A landscape with many peaks, sampled at points; each row gives a point and its height.
A climber steps from a point to the highest of its 2 nearest points, and stops where none of them is higher. Distance is the straight distance between rows; heights are no part of it.
J_239 height 488: [134, 151, 103, 146, 120, 146, 151, 103, 160, 128, 114, 120, 144, 127, 113,
 106, 119,  71, 115, 106]
J_609 height 50: [119,  90, 132,  76, 129, 154, 141, 159, 181, 111,  63, 125, 103, 110, 115,
 146, 165,  85, 111, 176]
J_928 height 244: [ 64, 121, 131, 176,  97, 120, 166,  97, 181, 109, 150, 140, 149, 139,  99,
 152,  93, 127, 154, 160]
J_868 height 539: [237,  81, 113, 125,  98, 109, 115, 158, 158, 127, 108,  60, 134, 127, 122,
 101, 147, 146, 109,  79]
J_64 height 463: [146, 122,  99, 104, 108, 118, 115, 150, 189, 138, 125, 134, 178, 138, 164,
  82, 185,  80, 136, 128]
J_210 height 298: [182,  48, 141,  79, 149,  82, 108, 141, 145, 110, 119, 100, 127, 125, 150,
 163, 141, 109, 147, 160]
J_256 height 360: [ 76, 118, 145, 160,  72, 170, 138, 122, 154, 122, 162, 121, 140, 149, 104,
 149,  78, 202, 125, 143]
J_243 height 523: [105, 143,  58, 144, 158,  89, 155,  84,  76, 136, 121, 156,  98, 102, 102,
  97, 128, 124,  72,  92]
J_766 height 527: [127, 163, 113,  84,  99, 120, 138, 103,  95, 154, 173, 165, 139, 162, 134,
 122, 169, 144, 100, 114]
J_214 height 439: [172,  94,  82, 157, 107, 114, 119, 137, 179, 120,  80, 110, 159, 126, 120,
  74, 128,  93, 116, 140]
J_972 height 198: [181, 112, 132, 138, 127, 134,  97, 160, 111, 158, 114, 181, 123, 164, 157,
 102, 107, 140, 119, 112]
J_735 height 211: [ 55, 175, 165, 117, 108, 186, 156, 147, 126, 120, 122, 101, 113, 178, 111,
 119, 144, 174, 124, 140]
J_621 height 220: [165,  75, 142, 129,  95, 124,  86, 120, 139,  91,  50, 119, 156,  95, 123,
 116, 162, 167,  94, 141]
J_915 height 251: [132,  90, 189,  89, 108,  99, 100, 175, 128, 133, 160,  89, 145, 179, 138,
 127, 126, 108, 179, 124]
J_297 height 578: [118,  99, 142,  74, 158, 138, 161, 108, 124, 118, 100, 101, 145, 129, 143,
 167, 198, 126,  77, 104]
J_222 height 672: [ 84, 158, 128, 114, 169,  92, 161, 167, 112, 129, 142, 111, 116, 183, 156,
  87, 181, 130, 162, 179]
J_916 height 416: [128, 116, 133, 111, 109,  70, 132, 139, 114, 162, 126, 149, 113, 139,  96,
 162, 100, 120, 115, 148]
J_115 height 227: [ 76, 149, 102, 149,  93, 122, 155, 108, 178, 110, 174, 141, 140, 149, 128,
 118, 126, 118, 179, 190]
J_559 height 357: [ 97, 171,  84, 144, 142, 151, 172,  59, 113, 117, 183, 157, 115, 120, 126,
 156, 142, 157, 124, 157]
J_966 height 537: [116, 194, 112, 121, 133, 159, 115,  66,  61, 137, 159, 119, 114, 137, 135,
 123, 143, 152, 113,  89]
J_359 height 144: [128,  87, 159, 198, 167, 111, 135, 177, 121, 114,  82, 111, 125, 132, 103,
 112,  75,  97, 144, 143]
J_130 height 386: [ 93, 210,  97,  91, 129, 171, 164, 117, 139, 121, 217, 106, 101, 164,  85,
 149, 165, 191, 147, 143]
J_778 height 417: [130, 168,  94, 116,  92,  89, 124, 114,  97, 167, 177, 186, 111, 138, 114,
 150, 114, 173, 139, 155]
J_101 height 278: [119,  95, 133, 162, 161,  91, 121, 113, 106, 112,  88, 165, 111,  46, 124,
 138,  96, 145,  91, 112]
J_683 height 162: [161,  65, 119, 176, 129,  99, 110, 146, 148,  87,  67, 109, 148,  74, 138,
  94, 153, 176,  83, 112]
J_266 height 434: [119, 118, 134, 146, 115, 126, 148, 123, 108, 127, 110,  95, 136, 195, 109,
 109,  93, 133, 108, 116]
J_451 height 525: [115, 164, 120, 128, 110, 114, 117, 153,  93, 153, 127, 145, 112, 186, 131,
 102, 109, 179, 140, 136]
J_718 height 489: [ 97, 158, 155, 153, 128, 153, 113,  77,  96,  67,  90,  98, 129, 130, 117,
 105, 123, 149, 158, 143]
J_29 height 438: [169, 122,  98, 132, 121,  67, 112, 104, 123, 108, 142,  80, 160,  89, 120,
 114, 135, 125, 114,  46]
J_957 height 271: [114, 149, 143, 133, 148, 108, 145, 125, 134, 152, 154, 144, 124,  88, 130,
 178, 122, 112, 138, 113]
J_106 height 74: [151, 101,  60,  71, 105,  99, 151, 125, 165, 112,  83,  94, 101, 115, 100,
 134, 178, 115,  81, 172]
J_45 height 464: [142, 127, 170, 186, 181, 128, 108, 184, 124, 114,  74, 140, 124,  68, 132,
  91, 108, 117, 150, 104]
J_299 height 473: [103,  95, 151,  78,  90, 198, 122, 122, 153, 108, 130, 104, 114, 188, 127,
 128, 131,  85, 128, 126]
J_400 height 429: [168, 115, 130, 182, 116, 154, 112, 114, 130, 120,  87, 119, 132, 104,  82,
 101,  84, 104,  94, 101]
J_164 height 262: [ 88, 135, 151, 152, 124, 124, 158, 172, 152, 154, 174, 131, 144, 152, 135,
 136, 124, 171, 143, 100]
J_619 height 177: [209,  79, 147, 158, 133, 149,  99, 179, 117, 131,  94, 153, 148, 136, 121,
  98, 106, 111, 124, 131]
J_831 height 425: [146, 106,  82, 109, 103,  70, 134, 116, 139, 144, 114, 141, 145,  83, 114,
 138, 170, 143,  51,  99]
J_586 height 521: [116, 102, 152,  70, 136, 145, 153, 115, 130, 121, 147, 128, 129, 176, 157,
 158, 178, 125, 118, 119]
J_144 height 587: [141,  87, 178, 114, 142, 156, 133,  92, 120, 115, 106,  96, 127, 115, 125,
 186, 103, 106, 114, 127]
J_426 height 614: [216,  97, 132, 141, 180, 157, 105, 131, 105, 105,  96, 106, 129, 142, 157,
 111, 102, 104, 160, 108]
J_903 height 275: [150, 133, 111,  84, 147,  76, 153, 144, 131, 145, 177, 105, 118, 145, 131,
 155, 148,  57, 161, 129]
J_126 height 378: [ 73, 152, 118, 180, 161, 160, 132, 109,  89, 108, 146, 145,  97,  55, 150,
 115,  88, 197, 118,  91]
J_388 height 436: [124, 131, 100,  72,  53, 118, 105, 120, 168, 139, 160, 162, 138, 151, 102,
 109, 165,  73, 121, 147]
J_550 height 353: [118, 165, 131, 129, 108, 215, 142,  94, 165, 127, 172, 129, 123, 128, 134,
 173,  97, 121, 166, 136]
J_324 height 334: [178,  54,  92, 108, 135, 129, 150,  99, 152, 117, 110,  68, 142, 138, 136,
 153, 137, 123,  81, 102]
J_741 height 545: [180, 127, 163, 159, 181, 164, 105, 145, 119, 119,  91, 136, 122,  92, 137,
 120, 108, 107, 155, 105]
J_872 height 363: [112, 119, 216, 146, 128, 142, 113, 155, 116, 114,  87, 117, 144,  97, 123,
 148, 116, 146, 123, 115]
J_943 height 385: [134, 109, 124, 121, 139,  80, 142, 154, 125, 156,  94, 115, 109, 129,  84,
 153,  93, 100,  95, 106]
J_822 height 536: [110, 131, 138, 120,  68, 121,  93, 136, 150, 137, 134, 163, 163, 164, 134,
  75, 143, 125, 153, 151]
J_2 height 229: [131, 137, 145, 175, 103, 117,  92, 121,  88, 110, 132, 151, 157, 146, 142,
  85, 104, 198, 150, 105]
J_238 height 376: [105, 207,  93, 118, 116, 138, 173, 124, 153, 135, 211, 140, 103, 129, 100,
 136, 158, 153, 174, 155]
J_636 height 359: [140,  74, 109, 130, 173, 149, 155,  98, 118, 120, 107,  76, 131, 138, 149,
 131, 141, 128,  38,  72]
J_472 height 266: [124, 161, 129, 123, 163,  84, 153, 120, 116, 126, 167, 113, 131, 125, 127,
 141, 143, 100, 174, 104]
J_622 height 667: [138, 113, 107, 129, 136, 118, 123, 164, 149, 157, 185, 123, 111, 187, 160,
 139,  78,  86, 189, 171]
J_37 height 299: [148, 111, 114, 106, 151, 137, 121,  71, 132,  81, 100, 112, 132, 144, 158,
 133, 135, 105, 147, 156]
J_792 height 285: [146, 126,  87,  89, 120, 100, 150, 102, 154, 138, 161, 118, 122, 126, 105,
 154, 131,  44, 145, 142]
J_22 height 555: [104, 136,  73, 131, 180, 120, 132,  81,  53, 113, 109, 145,  97, 103, 147,
  92, 131, 146,  81,  97]
J_870 height 486: [240,  87, 128, 138, 123, 184,  99,  97, 133, 113, 107,  96, 146,  96, 120,
 138, 111, 111, 106,  97]
J_887 height 724: [ 65, 136, 111,  87, 137, 136, 141, 167, 162, 148, 174, 154,  80, 148, 129,
 115, 173,  83, 161, 214]
J_727 height 395: [ 93, 179, 120,  73,  93, 169, 141, 100, 125, 115, 187, 114, 104, 168, 103,
 138, 154, 137, 144, 153]
J_255 height 601: [121, 169, 140, 142, 165, 128, 132, 161, 152, 127, 135, 171, 153, 128, 191,
  91, 177, 119, 186, 150]
J_743 height 407: [ 97, 133, 122,  74,  91, 155, 126,  76, 115,  98, 148, 119, 108, 167, 104,
 136, 147, 103, 143, 172]
J_615 height 580: [ 56, 121, 142, 183, 168, 112, 176, 107, 131, 106, 159, 130, 144, 114, 133,
 153, 121, 185, 134, 121]
J_206 height 421: [141, 118,  88,  87,  75, 152, 114, 136, 202, 126, 125, 139, 147, 152, 121,
  96, 165,  64, 129, 139]
J_637 height 622: [ 85, 109, 146, 165, 145, 181, 175, 114, 172, 118, 109, 143, 150, 127, 137,
 133, 129, 108,  88, 121]
J_201 height 375: [160, 140, 150, 112,  82, 128,  83, 118, 128, 116,  72, 105, 129,  88,  88,
 124, 103,  98, 128, 133]
J_513 height 240: [ 88, 154, 171, 140, 129, 145, 159, 141, 104, 142, 149, 101, 140, 163, 132,
 117, 125, 170, 110,  63]
J_410 height 454: [114, 124, 128, 110, 189,  68, 151, 129, 104, 119, 106, 139, 118, 102, 140,
 155, 173, 134, 112, 116]
J_437 height 398: [143, 150, 118, 158, 135, 171, 123, 150, 149, 163, 159, 171, 118, 127, 155,
 153,  85, 185, 156, 114]
J_429 height 322: [ 95, 129, 141, 132,  94, 202, 115, 157, 161, 115, 154, 113, 130, 167, 120,
 150,  95, 225, 157, 153]
J_644 height 276: [ 75, 110, 130, 153, 119, 104, 146,  97, 142, 117, 112, 150, 140, 136, 125,
 140, 116, 147, 126, 174]
J_63 height 63: [134, 103, 120,  83, 115, 125, 136, 138, 160,  96,  50,  70, 104, 125, 106,
 141, 156, 113,  99, 175]
J_411 height 410: [115, 142, 168, 119, 202,  80, 147, 170, 104, 124, 119, 128, 126, 109, 163,
 136, 176, 132, 145,  99]
J_38 height 38: [ 89,  95, 153,  91, 116, 147, 146, 171, 182, 146, 113, 148, 112, 118, 118,
 168, 149,  61, 110, 141]
J_325 height 456: [139, 178,  80, 154, 158,  88, 133, 143, 119, 161, 124, 173, 105, 111, 136,
 106, 118, 101, 136, 117]
J_936 height 300: [115, 158, 166, 129, 112, 186, 109, 162, 155, 126, 168, 120, 144, 158, 145,
 130, 125, 202, 183, 120]
J_638 height 508: [110, 117, 146, 101, 179, 112, 154,  96, 104, 106, 122, 144, 136, 102, 167,
 148, 203, 150,  91, 103]
J_197 height 358: [178, 154, 136, 102, 128, 141,  99, 126, 134, 106,  74,  86, 123, 106, 108,
 113, 125,  78, 152, 121]
J_52 height 216: [140, 130, 154, 177, 128, 157, 102, 106,  97, 103, 120, 142, 144, 128, 136,
  85, 110, 155, 123,  87]
J_339 height 84: [139, 124,  86,  75, 131,  80, 148, 121, 105, 133,  84, 127, 100, 140, 100,
 137, 154, 114,  89, 157]
J_267 height 418: [150, 126,  94, 157, 131,  75, 132,  88, 130, 120, 151, 102, 161, 129, 112,
 115, 107,  94, 136,  77]
J_491 height 639: [144,  78, 143, 147, 130, 126, 108, 190, 134, 146, 164, 123, 132, 189, 163,
 107,  77, 121, 181, 180]
J_574 height 293: [ 76, 150, 138,  95, 144, 169, 158, 168, 151, 143, 160, 123,  83, 141, 121,
 201, 102, 188, 146, 159]
J_745 height 310: [189,  74,  99, 152, 164,  61, 106, 143, 132, 123, 106, 115, 135, 101, 135,
 122,  95, 100, 127, 129]
J_376 height 256: [150, 122, 110, 164, 137, 106, 113, 123, 121, 103,  98, 127, 149, 106, 137,
  69, 134, 123, 111,  84]
J_994 height 772: [ 58, 130, 155, 179, 143, 165, 175, 116, 129, 131, 129, 120, 138, 108, 118,
 157, 116, 153,  96,  99]
J_575 height 479: [119, 137, 137, 130,  98, 152, 130, 140, 107, 153, 112, 138, 130, 210, 126,
  91,  99, 166,  97, 112]
J_190 height 542: [ 91, 125, 124, 151, 123, 130, 169,  91, 178, 117, 123, 127, 164, 122, 115,
 128, 150,  93,  99, 123]
J_905 height 543: [124,  82, 191, 128, 125, 167, 120, 106, 116, 135, 133, 122, 151,  89, 133,
 196, 116, 134,  87, 113]
J_310 height 234: [181,  90, 199, 124, 114, 128,  92, 158, 129, 109, 140,  88, 158, 148, 100,
 126, 111,  99, 166, 109]
J_333 height 511: [241,  90, 119, 129, 113, 131,  87, 134, 132, 121, 113,  96, 147,  88, 131,
 117, 138, 139,  97,  65]
J_964 height 355: [147, 106, 121, 102,  81, 153, 117, 123, 157, 150, 100, 171, 133, 121, 119,
 138, 120, 101,  77, 143]
J_495 height 273: [148, 108, 136, 109,  90,  99,  87, 110, 129, 109,  82, 143, 168, 102, 136,
 114, 170, 146, 130, 156]
J_789 height 239: [158,  71, 104, 155, 154, 110,  98, 122,  89, 118,  90, 187, 119,  61, 160,
  95, 109, 162,  78,  90]
J_776 height 289: [173,  90,  91, 163, 171,  73,  91, 150,  99, 108,  97, 125, 121,  87, 137,
  73,  92, 126, 119,  86]
J_492 height 584: [196, 114, 112,  80,  84, 103,  95, 145, 144, 128,  95,  84, 141, 136, 115,
 114, 170, 118, 119, 102]
J_753 height 771: [102, 134, 110,  91, 121, 157, 136, 162, 165, 153, 163, 163, 102, 166, 160,
 117, 141,  73, 157, 162]
J_847 height 329: [155, 123, 106,  91,  95, 156, 108,  88, 137, 138, 106, 129, 147, 113, 130,
 145, 154, 118,  91, 133]
J_33 height 558: [146, 156, 121, 100, 109, 154, 108,  91,  81, 163, 137, 139, 138, 147, 150,
 118, 147, 147,  89,  76]
J_529 height 311: [113, 125, 148, 162, 173, 132, 135, 113, 103, 107,  98, 129, 120,  57, 123,
 125, 105, 127, 105,  77]
J_968 height 390: [152,  95,  74, 133, 118, 105, 129, 137, 166, 151,  82, 151, 136, 128, 119,
 130, 133,  92,  89, 141]
J_257 height 347: [118, 159, 114, 128,  99, 198, 143,  71, 148, 152, 169, 154, 124, 107, 143,
 171, 112, 112, 110, 135]
J_374 height 481: [118, 141, 112,  88,  65, 106,  85, 155, 139, 143, 136, 139, 127, 165, 120,
  70, 162,  88, 158, 185]
J_117 height 224: [ 67, 164, 157, 115, 106, 164, 150, 130, 100, 113, 162,  96, 139, 176, 129,
 132, 151, 210, 135, 107]
J_449 height 448: [109, 122, 124,  97,  73, 116, 115, 133, 117, 154, 159, 164, 103, 158, 111,
 155,  98, 139, 126, 157]
J_489 height 286: [133, 164, 158, 100, 109, 142, 115, 150, 129, 139, 187, 115, 129, 167, 142,
 152, 130, 162, 200, 123]
J_92 height 125: [151,  73, 115, 137, 147,  53, 115, 148, 124, 108,  89, 105, 140,  66, 135,
 119, 163, 165,  84,  78]
J_407 height 641: [173, 162, 107,  47,  89, 107, 100, 130, 116, 156, 118, 112, 125, 142, 116,
 130, 167, 100, 105,  99]
J_640 height 362: [140, 160, 141, 104, 110, 161, 125,  79, 153, 121, 179, 112, 134, 135, 129,
 155, 106,  77, 187, 126]
J_234 height 459: [144, 173, 104, 163, 140, 135, 119, 108, 137, 143, 115, 139, 112, 100, 114,
 105,  98,  75, 138,  99]
J_128 height 174: [117,  95, 184, 187, 157, 104, 148, 175, 124, 122, 130, 101, 152, 142, 125,
 112,  93, 125, 160, 117]
J_929 height 350: [ 77, 153, 108, 187, 173,  85, 131, 156,  99, 133, 108, 160,  86,  98, 113,
 107,  95, 172, 143, 140]
J_464 height 391: [110,  93, 123, 131, 144, 143, 161, 115, 110, 120,  89,  98, 138, 178, 124,
 126, 128, 125,  70, 107]
J_342 height 466: [210,  80, 111, 180, 137, 197, 108, 108, 119, 120, 101, 110, 146,  88,  97,
 110,  91, 103,  76,  95]
J_948 height 437: [104,  88, 112,  88,  99, 143, 126, 100, 147, 102, 117, 107, 121, 181, 106,
 133, 133,  85, 109, 162]
J_891 height 313: [169,  62, 111,  83, 131,  78, 135, 127, 140, 124, 109,  87, 115, 135, 126,
 168, 124, 101, 108, 132]
J_246 height 485: [118, 170, 105, 140, 126,  74, 124, 172, 105, 176, 145, 156, 121, 160, 121,
  98, 112, 137, 152, 124]
J_8 height 628: [102, 143, 136, 104, 158,  91, 143, 125,  95, 101, 114, 128, 124, 169, 133,
 103, 168, 133, 159, 159]
J_158 height 650: [124, 191, 110, 132, 155, 145, 139, 110, 152, 123, 171, 179, 135, 106, 170,
 121, 177, 127, 187, 150]
J_98 height 377: [ 87, 185, 142, 141, 110, 104, 141, 162, 162, 135, 179, 153, 122,  67, 107,
 160, 135, 146, 192, 179]
J_504 height 279: [ 78, 166, 117, 115, 120, 191, 165,  90, 128, 138, 109, 166, 108, 127, 126,
 131, 163, 119,  90, 170]
J_283 height 277: [136, 147, 155, 100, 106,  86, 101, 180, 123, 160, 189, 137, 127, 158, 157,
 125, 157, 133, 187, 157]
J_462 height 711: [123, 144, 120, 126, 120, 153, 151, 138, 166, 155, 167, 183, 133, 124, 168,
 145, 134, 109, 164, 149]
J_955 height 618: [161, 128, 140, 149, 150,  70,  96, 176, 126, 159, 143, 123, 133, 127, 142,
 137,  78,  78, 188, 187]
J_761 height 396: [147, 144, 166, 162,  84, 165,  91, 106, 115, 117,  89, 101, 141, 106,  71,
 106,  81, 100, 126, 114]
J_278 height 264: [152,  84, 143, 125, 156,  95, 115, 107, 135,  88, 116, 120, 156, 109, 161,
 143, 147, 113, 159, 149]
J_124 height 549: [140, 121, 157, 129, 168, 131, 129, 165, 149, 121, 138, 134, 148, 152, 191,
 118, 158,  98, 170, 136]
J_969 height 509: [167,  86, 171, 109, 135, 201, 120, 156, 110, 127,  86, 122, 113, 163, 129,
 130, 102, 126,  95, 131]
J_797 height 557: [ 82, 171, 141, 127, 130, 145, 142,  88,  97,  93, 131, 127, 122, 148, 123,
 125, 149, 158, 157, 165]
J_194 height 480: [122, 112,  65, 143, 134,  59, 127, 106, 100, 133, 108, 167, 123,  82, 115,
 103, 132, 150,  58, 103]
J_293 height 361: [103, 144,  85, 173, 166, 148, 146, 118, 112, 130, 129, 180, 107, 142, 175,
 101, 113, 160, 117, 117]
J_7 height 497: [204,  68,  97, 157,  95, 113, 119, 157, 169, 128, 106,  92, 158, 140, 104,
  95, 123, 118,  94,  95]
J_729 height 30: [ 57, 120, 159, 114, 114, 113, 170, 184, 161, 160, 147, 146, 118, 146, 108,
 151, 141, 102, 125, 143]
J_58 height 243: [128, 151, 103,  50, 134, 150, 151, 118, 154, 114,  88, 112, 118, 133, 116,
 123, 207,  77, 100, 143]
J_613 height 412: [100, 137, 108, 186, 154, 156, 123,  58,  84, 101, 141, 126, 108,  98, 146,
 135,  79, 187, 119, 118]
J_844 height 269: [118, 154, 134, 178,  90, 141, 107, 155, 136, 118, 162, 128, 147, 153, 131,
 106, 112, 230, 157, 114]
J_343 height 544: [ 96, 155, 146,  85, 101, 195, 131, 124, 130, 152, 148, 115,  70, 166, 108,
 171,  92, 109, 127, 141]
J_563 height 287: [119, 152, 156, 144, 136, 111, 136, 134, 115, 149, 128, 129, 127,  74, 117,
 149, 102, 119, 100,  60]
J_352 height 461: [162, 149, 104,  81, 113,  90, 121,  83, 108, 114, 136,  74, 144,  99, 110,
 135, 184, 117,  93,  67]
J_624 height 422: [105, 137, 173, 150,  76, 178, 110, 102, 130, 145, 149, 145, 152, 116, 103,
 153,  99, 162, 105, 120]
J_260 height 402: [114, 148, 143, 187, 189, 113, 113, 173, 102, 126,  79, 147,  94,  90, 134,
  97,  81, 138, 153, 133]
J_953 height 215: [167,  98, 129, 128, 153, 126,  97, 141,  90, 150,  93, 180, 128, 109, 166,
 129, 120, 149,  91,  81]
J_272 height 283: [ 82, 169, 149, 116, 142, 137, 155, 186, 145, 155, 173, 124,  92, 139, 125,
 170, 142, 184, 151, 119]
J_731 height 494: [103,  81, 172,  67, 110, 159, 121, 149, 147, 129, 174, 120, 104, 191, 153,
 155, 131, 100, 142, 119]
J_826 height 483: [ 90, 145, 137, 179, 160, 123, 144, 128, 147, 107, 161, 142, 130, 102, 151,
 151, 128, 183, 177, 131]
J_179 height 296: [175, 128,  67, 109, 101,  91, 120,  81, 149, 134, 123, 132, 116, 103, 107,
 154, 116,  68, 126, 140]
J_354 height 93: [131, 101, 122,  79, 123,  38, 123, 145, 111, 123,  80, 120, 122, 125,  99,
 118, 170, 130, 108, 178]
J_182 height 319: [158, 138, 146, 109, 106,  95,  72, 137, 121, 102,  91, 128, 155,  97, 140,
  82, 165, 117, 180, 179]
J_34 height 342: [169, 163, 121, 103, 108,  93,  80, 148, 119, 108,  70,  90, 128, 132, 112,
  70, 146,  97, 160, 159]
J_856 height 308: [189, 130,  81,  98, 110, 128, 112,  59, 127, 123, 104, 115, 138,  68, 114,
 156, 144,  98, 102, 127]
J_425 height 502: [155, 109, 130,  96, 147, 137, 134, 168, 170, 137, 129, 137, 161, 145, 183,
 114, 183,  90, 135, 106]
J_111 height 392: [146, 109, 122, 110, 111,  96, 134,  83, 132, 105, 134,  65, 159, 150,  93,
 133, 114,  87, 145, 109]
J_188 height 393: [117, 171,  62, 160, 128,  98, 157, 111, 106, 164, 190, 171, 107, 131, 118,
 142, 112, 174, 134, 132]
J_122 height 332: [116, 141, 110, 146, 165, 140, 136,  94, 122, 100, 103, 155, 123, 129, 162,
 116, 133, 113, 142, 140]
J_336 height 482: [118, 109, 179, 167, 107, 172, 112, 108, 108, 163, 135, 145, 162,  86, 118,
 166,  92, 161,  71, 101]
J_693 height 551: [194,  84, 139, 127, 163, 164, 110, 139,  81,  97,  66,  97, 119, 171, 136,
 110, 120, 137, 105, 108]
J_28 height 453: [112, 102, 119, 170, 142, 171, 126,  24,  85,  97, 132, 116, 148, 115, 153,
 123, 106, 149, 103, 140]
J_787 height 150: [184,  78, 163, 192, 144, 145, 121, 201, 112, 123,  91, 122, 131, 140,  84,
 101,  84,  93, 143, 149]
J_41 height 487: [ 90, 135, 122, 104,  56, 124, 131, 105, 114, 156, 175, 164, 138, 166, 121,
 131, 147, 159,  97, 141]
J_670 height 642: [142, 126, 111, 141, 138,  87, 121, 127, 129, 135, 163, 130, 122, 146, 152,
 143,  89,  97, 196, 175]
J_60 height 593: [139, 125, 117, 124, 170, 155, 121,  67,  52, 135, 105, 135, 106, 123, 161,
 140, 108, 146,  80, 108]
J_35 height 406: [112, 183, 144, 149, 102, 100, 119, 142, 157, 141, 156, 141, 134,  87,  99,
 133, 120, 105, 188, 148]
J_358 height 14: [ 88, 148, 129, 143, 123, 127, 135, 197, 161, 163, 139, 163, 128, 137, 147,
 111, 127, 129, 154, 196]
J_79 height 604: [147,  95, 124, 147,  93, 115,  98, 157, 135, 134, 147, 135, 155, 202, 147,
  86, 105, 118, 162, 170]
J_958 height 265: [123, 101, 163,  86, 113,  89,  95, 200, 126, 147, 158, 117, 136, 174, 154,
  97, 147,  94, 157, 175]
J_86 height 103: [170,  85, 127, 112, 107,  33,  92, 170, 125, 123,  72,  97, 145, 101, 107,
 103, 146, 154, 130, 149]
J_604 height 413: [121, 158, 202, 163, 136, 182, 119, 136,  98, 101, 118, 108, 119, 110, 127,
 144,  93, 165, 153, 115]
J_365 height 210: [149,  81, 179, 155, 123, 102, 128, 138, 130, 110, 124,  89, 160, 126, 102,
 135, 101, 111, 127,  84]
J_625 height 330: [141, 116, 115, 145, 179,  56, 136, 158, 130, 131, 108, 124, 116,  80, 133,
 121, 114,  87, 141, 122]
J_863 height 594: [164, 149, 145,  78,  83, 153,  98, 137, 114, 168, 120, 138, 128, 171, 126,
 125, 121, 116, 107,  87]
J_663 height 345: [120, 148, 151, 170, 174, 152, 122, 147,  97, 135, 145, 158, 100,  73, 153,
 131,  91, 180, 128,  56]
J_717 height 695: [ 73, 166,  99, 111, 154, 120, 162, 167, 141, 133, 172, 135, 109, 164, 131,
  82, 181, 107, 163, 221]
J_346 height 325: [ 84, 143,  99, 177, 134,  79, 151,  95, 100, 118, 118, 159, 122, 105, 111,
 126, 116, 154, 124, 154]
J_786 height 432: [128, 167, 113, 164, 121, 101, 134, 144, 171, 145, 119, 142, 137,  81, 117,
 120, 103,  59, 170, 139]
J_48 height 444: [114, 171, 179, 154, 149, 142, 111, 110,  97,  93, 100,  75, 116, 128, 118,
 114, 106, 141, 168, 100]
J_446 height 431: [119, 145, 113, 201, 167, 144, 137, 158, 149, 128, 173, 153, 126,  99, 166,
 140,  88, 196, 175, 117]
J_578 height 372: [106, 183,  62, 166, 145, 115, 164,  53, 110, 134, 173, 153, 106, 108, 105,
 141, 105, 138, 119, 130]
J_23 height 291: [ 73, 165, 104, 110, 120, 205, 156, 114, 141, 136, 144, 160,  78, 143, 128,
 161, 127, 161, 120, 181]
J_433 height 341: [ 80, 196,  94, 132, 110, 187, 168,  63, 143, 149, 190, 140, 118, 109, 110,
 177, 133, 145, 116, 151]
J_656 height 476: [113, 126, 190, 116, 105, 195, 120, 164, 126, 139, 102, 150, 121, 159, 124,
 139, 113, 142, 112, 134]
J_167 height 379: [137, 151,  99, 146, 161, 152, 135, 108, 103, 165, 141, 181,  87, 138, 168,
 156,  86, 157, 122, 119]
J_959 height 354: [137, 119, 149, 129, 150,  86, 135, 186, 152, 149, 101, 108, 136, 116, 114,
 124, 117,  73, 137, 125]
J_227 height 261: [ 96, 146, 119,  89, 144, 154, 166, 112, 156, 114, 112, 158, 111, 135, 139,
 132, 190,  85, 131, 163]
J_853 height 369: [119, 124, 170, 153, 193, 114, 130, 170, 106, 142, 128, 160, 124,  95, 170,
 127, 127, 146, 127,  67]
J_61 height 514: [106, 178, 119, 105, 139, 148, 132,  46,  58, 107, 120, 104, 135, 134, 113,
 112, 172, 138,  94, 131]
J_783 height 373: [152, 140, 151, 107,  93, 136, 110,  84, 115, 121, 152,  94, 156, 135, 116,
 154,  98, 106, 133,  99]
J_894 height 556: [134, 123, 150,  72, 118, 160, 122,  98, 114, 127, 115, 101,  90, 139,  95,
 179,  96,  89, 121, 149]
J_965 height 356: [ 86, 206, 122, 141, 141, 116, 178, 134, 153, 125, 176, 144, 118,  88,  89,
 147, 158, 154, 159, 146]
J_99 height 411: [116, 127, 178, 132, 125, 140, 111, 182, 129, 141, 103, 168, 139, 125, 139,
 120, 138, 158, 132, 131]
J_360 height 553: [156,  75, 130, 142, 172, 158, 102,  84,  57, 130, 116, 112, 124,  87, 154,
 121, 102, 155,  53,  73]
J_12 height 303: [ 69, 155, 113, 104, 111, 197, 136, 152, 147, 137, 162, 120, 103, 153, 108,
 166, 115, 215, 137, 161]
J_917 height 23: [ 73, 113, 154, 106, 103, 107, 143, 200, 167, 161, 200, 151, 120, 143, 139,
 164, 143, 127, 157, 159]
J_534 height 484: [122, 169,  94, 119, 135, 110, 140,  55,  74, 118, 140,  93, 127, 107,  90,
 113, 164, 114,  80,  86]
J_540 height 18: [ 88,  99, 136, 158, 122, 109, 145, 218, 177, 180, 186, 142, 134, 156, 152,
 130, 105, 112, 165, 185]
J_945 height 111: [179,  81, 115, 101, 123,  26, 119, 171, 139, 133,  87,  91, 126,  98, 134,
 124, 172, 160,  97, 108]
J_56 height 501: [140,  95, 130, 161, 148, 170,  95,  42,  77,  99, 111,  92, 152,  96, 122,
 114,  95, 142,  83,  98]

Call two points neighbours if one is among the 2 nearest of the other. Go from one point of each pair to the other, from neighbour to neighbour, staying as high as possible. Name the lowest point that can't be avoided.
J_622 / J_753: J_206
J_451 / J_297: J_965
J_426 / J_622: J_872
J_529 / J_33: J_472
J_451 / J_994: J_325

For each start below, name the point where the climber stops.
J_550: J_33
J_278: J_994
J_917: J_868
J_945: J_868
J_872: J_753
J_238: J_297
J_472: J_868
J_965: J_994
J_52: J_33
J_433: J_33
